Each scene shows the same named points in several views. A view is turned or mirrored, shifted and resized as a whole, has a little noise and may leave points out.
In the rows, zero is written as 100.

Scene 1
View 1
Falub: 96,101,88,85,108,90,112,77,110,88,83,97,108,76,103,83,102,95,95,97,110,93,98,82,122,81,117
Pasef: 102,102,96,102,116,98,113,93,103,82,106,104,116,100,93,96,70,106,105,105,95,100,108,92,113,90,89
Kiv: 106,111,121,90,109,95,121,95,124,133,121,101,88,121,88,102,117,94,79,73,85,94,91,116,108,103,101
fut: 103,107,116,97,111,102,116,98,112,96,107,102,97,119,93,91,78,87,92,92,88,93,102,109,120,102,104
bas: 96,99,95,95,112,100,114,89,104,72,92,101,112,96,100,88,71,92,99,106,99,94,107,90,126,88,110
Metak: 99,102,88,90,111,94,112,79,107,85,86,101,111,79,102,88,92,98,98,101,108,95,103,84,119,83,110
Kogoz: 105,106,114,95,112,101,115,95,114,100,110,101,100,113,92,92,83,93,89,93,88,95,102,107,116,99,102
pizap: 96,102,95,93,109,94,115,89,108,82,87,98,105,89,104,83,84,86,95,100,104,90,103,94,126,88,117
gizo: 106,109,110,89,109,91,120,85,122,124,109,102,94,102,90,98,120,97,83,79,95,96,90,103,111,93,104
bikem: 98,100,99,104,117,102,114,99,101,66,99,104,116,105,95,89,53,97,106,109,92,98,114,93,123,92,97
tam: 108,110,105,80,107,83,118,79,127,142,112,102,91,95,89,104,147,108,81,74,97,97,87,98,102,91,101
Sakam: 100,107,105,89,110,96,117,86,117,104,98,97,97,97,98,89,103,92,88,89,96,91,97,100,120,92,113
rifer: 105,109,116,107,117,106,119,104,104,91,123,109,106,129,84,100,59,101,100,100,77,100,107,109,112,105,81
Nitek: 107,114,129,92,108,101,123,102,122,124,120,101,84,132,87,94,97,86,80,78,80,90,93,125,116,113,106
bobur: 108,113,122,84,104,94,122,90,128,135,112,100,82,114,91,94,127,90,75,70,89,91,90,117,111,103,109
View 2
Sakam: 104,94,101,105,98,92,97,104,105,107,101,104,97,96,98,95,99,95,88,94,110,105,105,105,99,102,111
bobur: 95,100,101,91,110,96,102,103,106,101,113,85,91,89,97,110,105,113,111,127,114,125,102,104,82,93,101
bikem: 112,89,100,112,89,87,95,107,102,109,92,115,98,101,97,86,95,83,78,73,112,94,106,108,110,108,112
bas: 105,92,102,109,84,91,98,107,103,110,92,112,98,102,95,86,96,87,79,77,110,97,103,106,109,103,115
Kiv: 108,91,101,102,127,88,101,95,104,95,121,87,90,83,103,116,111,111,113,130,113,123,107,107,81,100,99
Pasef: 118,85,100,118,102,85,94,101,101,104,102,113,96,97,102,89,100,84,80,79,112,95,108,112,107,113,111
Metak: 92,96,107,112,93,95,95,106,103,120,96,114,103,91,100,84,93,91,81,84,102,95,106,98,106,99,121
fut: 117,91,94,97,95,89,103,108,103,96,100,99,92,102,93,102,103,94,93,95,121,113,106,113,96,105,103
Kogoz: 114,91,99,102,97,89,100,105,105,100,102,100,93,100,96,100,101,95,93,95,116,109,106,111,97,103,104
pizap: 97,98,102,103,84,95,97,109,106,113,93,112,101,100,94,88,93,91,83,84,108,98,103,104,105,98,116
gizo: 96,97,103,103,112,95,99,100,106,106,111,95,95,85,102,103,103,108,102,118,109,114,105,102,87,95,106
rifer: 134,80,93,108,107,83,101,99,102,88,106,104,87,105,99,104,107,85,90,85,123,109,111,121,100,116,99
tam: 83,98,110,106,123,96,98,95,102,111,122,91,100,71,106,104,104,116,111,134,101,115,106,94,84,93,109
View 3
fut: 104,107,106,71,115,109,81,79,108,85,85,108,121,96,114,100,119,112,95,85,85,114,91,104,98,99,110
bobur: 114,113,104,89,102,129,80,104,112,75,119,122,115,90,157,143,122,100,93,115,102,141,101,110,110,64,125
rifer: 99,107,120,64,125,100,71,65,127,110,62,108,114,105,114,102,107,136,89,77,66,116,86,118,98,112,105
bas: 100,103,105,88,124,89,97,78,88,90,91,84,110,104,66,71,129,100,103,82,84,100,91,102,81,93,114
gizo: 106,108,103,104,106,114,86,96,107,89,112,105,104,100,132,133,118,101,94,110,91,138,96,113,101,59,126
Kogoz: 104,105,108,77,119,106,85,81,110,89,89,105,112,95,109,102,121,113,93,88,84,117,95,107,97,90,113
Nitek: 106,112,102,76,106,121,80,91,116,79,103,115,120,92,147,132,117,109,93,104,96,131,94,107,109,83,119
Falub: 102,103,96,123,118,88,104,91,77,89,118,78,100,108,68,87,136,85,105,105,95,113,95,102,78,60,124
pizap: 104,106,101,94,118,94,101,83,86,86,105,87,111,99,74,80,135,92,103,86,92,103,94,98,85,83,119
Sakam: 106,107,100,99,111,104,93,90,96,84,110,98,109,98,106,108,128,96,101,104,94,125,99,105,92,73,123
Pasef: 101,103,114,96,126,86,86,66,109,110,77,87,98,112,80,82,119,119,96,83,71,114,87,121,77,94,112
Metak: 102,103,102,116,120,86,106,85,82,95,108,80,98,108,69,84,135,91,105,96,91,113,93,109,75,67,121
View 4
Nitek: 78,85,107,65,108,98,93,101,67,92,97,103,98,89,107,78,114,91,119,114,87,85,82,84,128,96,90
bobur: 90,72,111,64,122,90,86,105,74,93,119,96,98,102,96,90,123,99,108,112,103,87,67,90,122,88,92
gizo: 106,82,115,79,122,82,87,100,89,95,113,97,108,105,99,101,112,100,109,110,103,102,72,90,119,88,90
Metak: 130,106,121,111,107,84,90,102,118,109,119,105,118,109,109,125,88,104,115,100,89,132,110,104,107,95,89
Sakam: 109,93,115,88,112,89,92,101,99,101,119,100,110,106,107,108,103,100,117,105,94,110,94,96,114,93,90
Kogoz: 99,100,113,87,104,95,96,99,89,100,97,107,111,93,112,97,101,94,122,109,81,109,101,90,123,99,89
rifer: 95,112,113,98,100,95,101,98,84,97,62,112,115,80,120,81,87,89,120,120,72,113,101,82,134,107,88
bas: 120,117,116,108,93,95,98,100,111,109,111,112,116,100,118,114,82,98,128,101,79,124,120,102,111,101,88
bikem: 121,123,116,114,95,94,98,98,109,107,100,115,114,94,118,116,80,96,127,103,77,128,123,97,114,104,87
pizap: 117,109,114,100,99,95,93,103,108,110,120,112,113,103,116,119,92,100,126,97,82,124,118,98,106,99,89
tam: 114,66,119,77,141,75,80,103,89,94,120,89,108,113,91,106,120,99,90,117,116,100,53,92,118,79,90
Kiv: 93,73,116,72,130,80,85,101,68,87,88,96,106,95,99,81,119,93,99,125,102,93,53,82,132,88,92
Pasef: 121,110,118,110,103,89,92,102,106,103,95,111,120,100,115,111,85,96,120,107,83,126,109,94,117,101,90
Falub: 131,101,121,106,109,86,89,103,120,108,132,104,114,116,106,133,95,103,119,95,97,130,105,104,101,91,89

Which points are out of place in each view (at most two, in the order of its rows)? Write - if all are in place.
view 1 => Kiv, bikem
view 2 => Sakam
view 3 => Nitek
view 4 => Pasef

Scene 2
View 1
zaper: 111,103,111,95,108,107,97,101,103,84,103,93,94,91,87,103,109,90,102,112,87,87,96,111,99,102,103
lanu: 108,109,109,110,111,105,97,91,112,90,108,107,110,92,85,122,103,97,99,101,76,110,94,107,107,92,106
suzul: 108,88,112,107,104,99,100,93,116,92,111,95,90,116,95,122,99,101,92,95,78,97,87,104,113,96,99
vepen: 112,106,112,82,107,106,96,116,89,80,96,86,76,91,91,88,112,77,103,128,99,68,104,117,89,113,97
lok: 107,104,111,98,103,104,99,108,99,85,97,96,82,107,101,116,100,86,89,106,89,89,102,109,98,104,90
Ditod: 108,95,111,107,108,104,99,87,116,93,113,97,101,107,90,122,101,100,98,97,76,104,89,106,111,92,105
Mudun: 109,100,111,96,106,104,96,103,99,85,103,95,84,102,95,108,105,89,94,110,89,88,98,110,101,103,96
kav: 106,81,124,84,98,100,102,114,95,85,106,71,51,123,105,93,106,84,92,116,98,59,96,110,97,116,84
bemut: 111,121,97,119,114,104,92,86,114,89,100,127,127,86,84,140,98,101,94,90,69,131,97,104,111,79,110
gog: 110,99,111,106,108,104,97,88,115,92,111,100,107,97,84,119,104,98,102,100,78,103,90,105,109,91,107
rov: 104,96,113,99,102,100,100,106,102,86,102,91,75,117,103,117,99,90,89,102,87,86,98,106,103,105,89
Demip: 111,98,111,100,109,107,95,92,112,90,110,94,102,91,81,106,110,94,108,109,82,93,89,111,101,96,111
View 2
kav: 139,109,80,121,94,99,115,65,97,128,115,88,91,80,124,107,68,109,106,79,126,67,89,108,114,125,88
vepen: 134,97,92,119,109,79,93,79,97,100,106,83,88,78,110,98,52,98,103,79,126,72,110,73,124,115,76
Mudun: 120,111,95,109,106,89,112,85,95,93,114,110,92,82,102,106,77,102,105,93,111,83,111,80,115,115,98
zaper: 120,105,95,104,109,91,101,84,95,81,116,105,93,91,98,101,74,101,103,90,109,94,117,70,117,114,94
rov: 119,119,93,109,99,95,122,85,94,107,115,117,92,79,107,113,83,104,107,94,109,83,104,97,111,117,103
gog: 111,114,98,92,109,104,109,84,91,69,125,125,97,98,89,103,93,104,103,100,92,104,120,72,111,112,111
Ditod: 110,117,95,92,107,107,119,84,91,75,126,128,95,101,92,107,97,104,106,99,92,103,114,80,109,116,115
lok: 117,118,95,110,102,85,117,92,96,100,113,118,89,73,104,110,76,99,106,96,110,80,110,88,113,112,101
Demip: 119,104,98,100,116,90,95,83,94,71,118,104,93,95,91,95,73,100,102,91,106,96,123,60,117,112,92
suzul: 113,121,92,99,102,107,125,82,92,88,125,129,94,95,96,109,99,108,106,100,98,99,113,90,107,116,116
View 3
zaper: 128,103,108,97,93,102,104,97,107,100,102,104,92,116,99,86,114,106,99,85,104,89,92,103,97,102,90
kav: 107,111,114,106,88,108,83,104,101,105,120,109,100,144,100,51,123,102,80,85,109,95,72,98,104,121,96
lok: 108,103,110,102,92,97,99,102,104,99,108,98,105,123,106,69,109,101,88,79,112,100,83,92,99,114,87
lanu: 117,98,111,89,98,94,112,99,106,94,92,103,102,98,98,107,105,111,98,91,101,93,101,116,91,96,83
gog: 114,99,111,89,96,98,108,102,105,95,93,106,100,107,94,105,109,112,95,94,97,92,98,120,92,97,85
Ditod: 108,100,114,89,98,96,108,105,105,93,95,109,104,109,95,104,110,111,91,95,97,96,96,123,91,97,83
suzul: 100,102,116,92,97,97,101,106,104,95,100,108,109,114,95,96,111,110,85,94,98,100,91,121,90,103,82
Mudun: 116,102,109,98,93,99,102,101,105,99,103,102,100,118,103,80,110,106,93,85,108,94,88,99,97,107,89
Demip: 134,100,104,94,95,104,106,95,108,100,99,106,90,110,98,92,113,110,104,88,103,85,94,104,96,99,92
rov: 101,104,114,98,93,97,98,105,104,98,105,103,109,121,103,79,110,105,84,85,106,102,85,104,97,112,86
bemut: 113,91,109,87,101,85,127,101,106,89,80,95,109,84,106,125,92,111,101,91,102,100,112,115,87,89,76
View 4
rov: 91,107,120,102,89,93,108,98,88,108,99,83,93,120,114,77,107,90,82,105,121,99,99,102,98,81,101
suzul: 91,110,110,91,92,99,95,97,86,111,99,89,100,114,99,79,116,82,87,108,119,107,94,108,105,88,88
kav: 78,107,120,103,79,94,122,80,79,91,96,84,78,122,130,68,89,96,84,92,121,94,95,94,98,63,117
lanu: 97,105,116,96,97,97,85,103,86,111,96,87,105,111,87,100,118,90,98,111,118,106,102,106,102,107,94
gog: 98,105,116,96,97,97,82,100,84,108,96,86,105,109,87,103,119,90,102,110,116,106,99,104,102,107,94
zaper: 90,103,121,102,91,95,97,92,82,96,94,84,93,112,102,98,102,98,102,103,118,100,99,97,100,95,109
lok: 92,105,124,105,92,93,107,100,88,108,97,78,92,119,113,85,106,94,87,107,120,98,104,101,97,89,105
Demip: 90,104,120,101,92,96,90,93,80,94,93,85,94,108,95,103,105,99,107,103,116,102,100,99,100,100,110
bemut: 107,106,118,97,105,95,77,117,94,124,99,84,112,110,78,108,131,86,95,122,118,111,109,111,99,123,82
vepen: 84,100,130,112,89,91,111,87,80,86,91,80,80,115,117,96,90,111,101,96,118,92,102,89,96,87,127
View 5
Mudun: 92,84,119,92,108,95,103,108,95,89,112,99,83,87,110,92,103,99,100,117,94,105,100,102,102,90,102
lok: 98,81,118,93,110,86,106,105,94,93,116,98,81,90,109,93,102,98,107,111,94,108,98,106,109,88,100
kav: 80,64,136,84,119,87,95,118,101,91,127,90,72,80,113,90,102,93,107,145,94,112,95,93,111,91,106
suzul: 101,93,114,85,99,76,87,86,91,89,111,94,85,78,99,85,98,115,101,108,103,107,90,106,91,95,107
Demip: 86,98,115,96,103,113,105,111,95,80,103,108,91,90,115,86,108,105,91,117,90,98,109,100,82,96,106
Ditod: 100,102,108,87,96,84,89,88,88,86,105,99,92,79,101,85,102,118,95,103,102,103,95,107,84,99,109
lanu: 103,107,103,93,94,98,101,93,88,86,97,106,97,92,106,87,102,117,93,93,98,100,100,111,83,96,104
gog: 98,104,110,90,96,93,92,92,88,85,101,101,93,86,104,84,102,117,91,102,98,102,98,109,78,98,108
bemut: 119,123,88,97,84,96,111,79,80,88,89,113,103,96,101,91,100,123,93,67,101,96,101,122,83,95,97
rov: 99,78,121,86,110,80,98,101,95,92,119,93,76,85,106,91,98,101,108,116,98,110,94,105,110,88,102
zaper: 88,89,117,93,105,104,103,113,96,84,108,102,86,89,113,88,107,101,96,118,89,101,104,101,90,94,105
vepen: 77,74,131,99,120,112,114,132,104,84,117,104,80,95,124,93,108,81,101,136,83,105,111,95,106,89,102

Which points are out of place in each view (at most two, in the order of its rows)? Write - if all are in place.
view 1 => Demip
view 2 => -
view 3 => lok
view 4 => gog
view 5 => kav
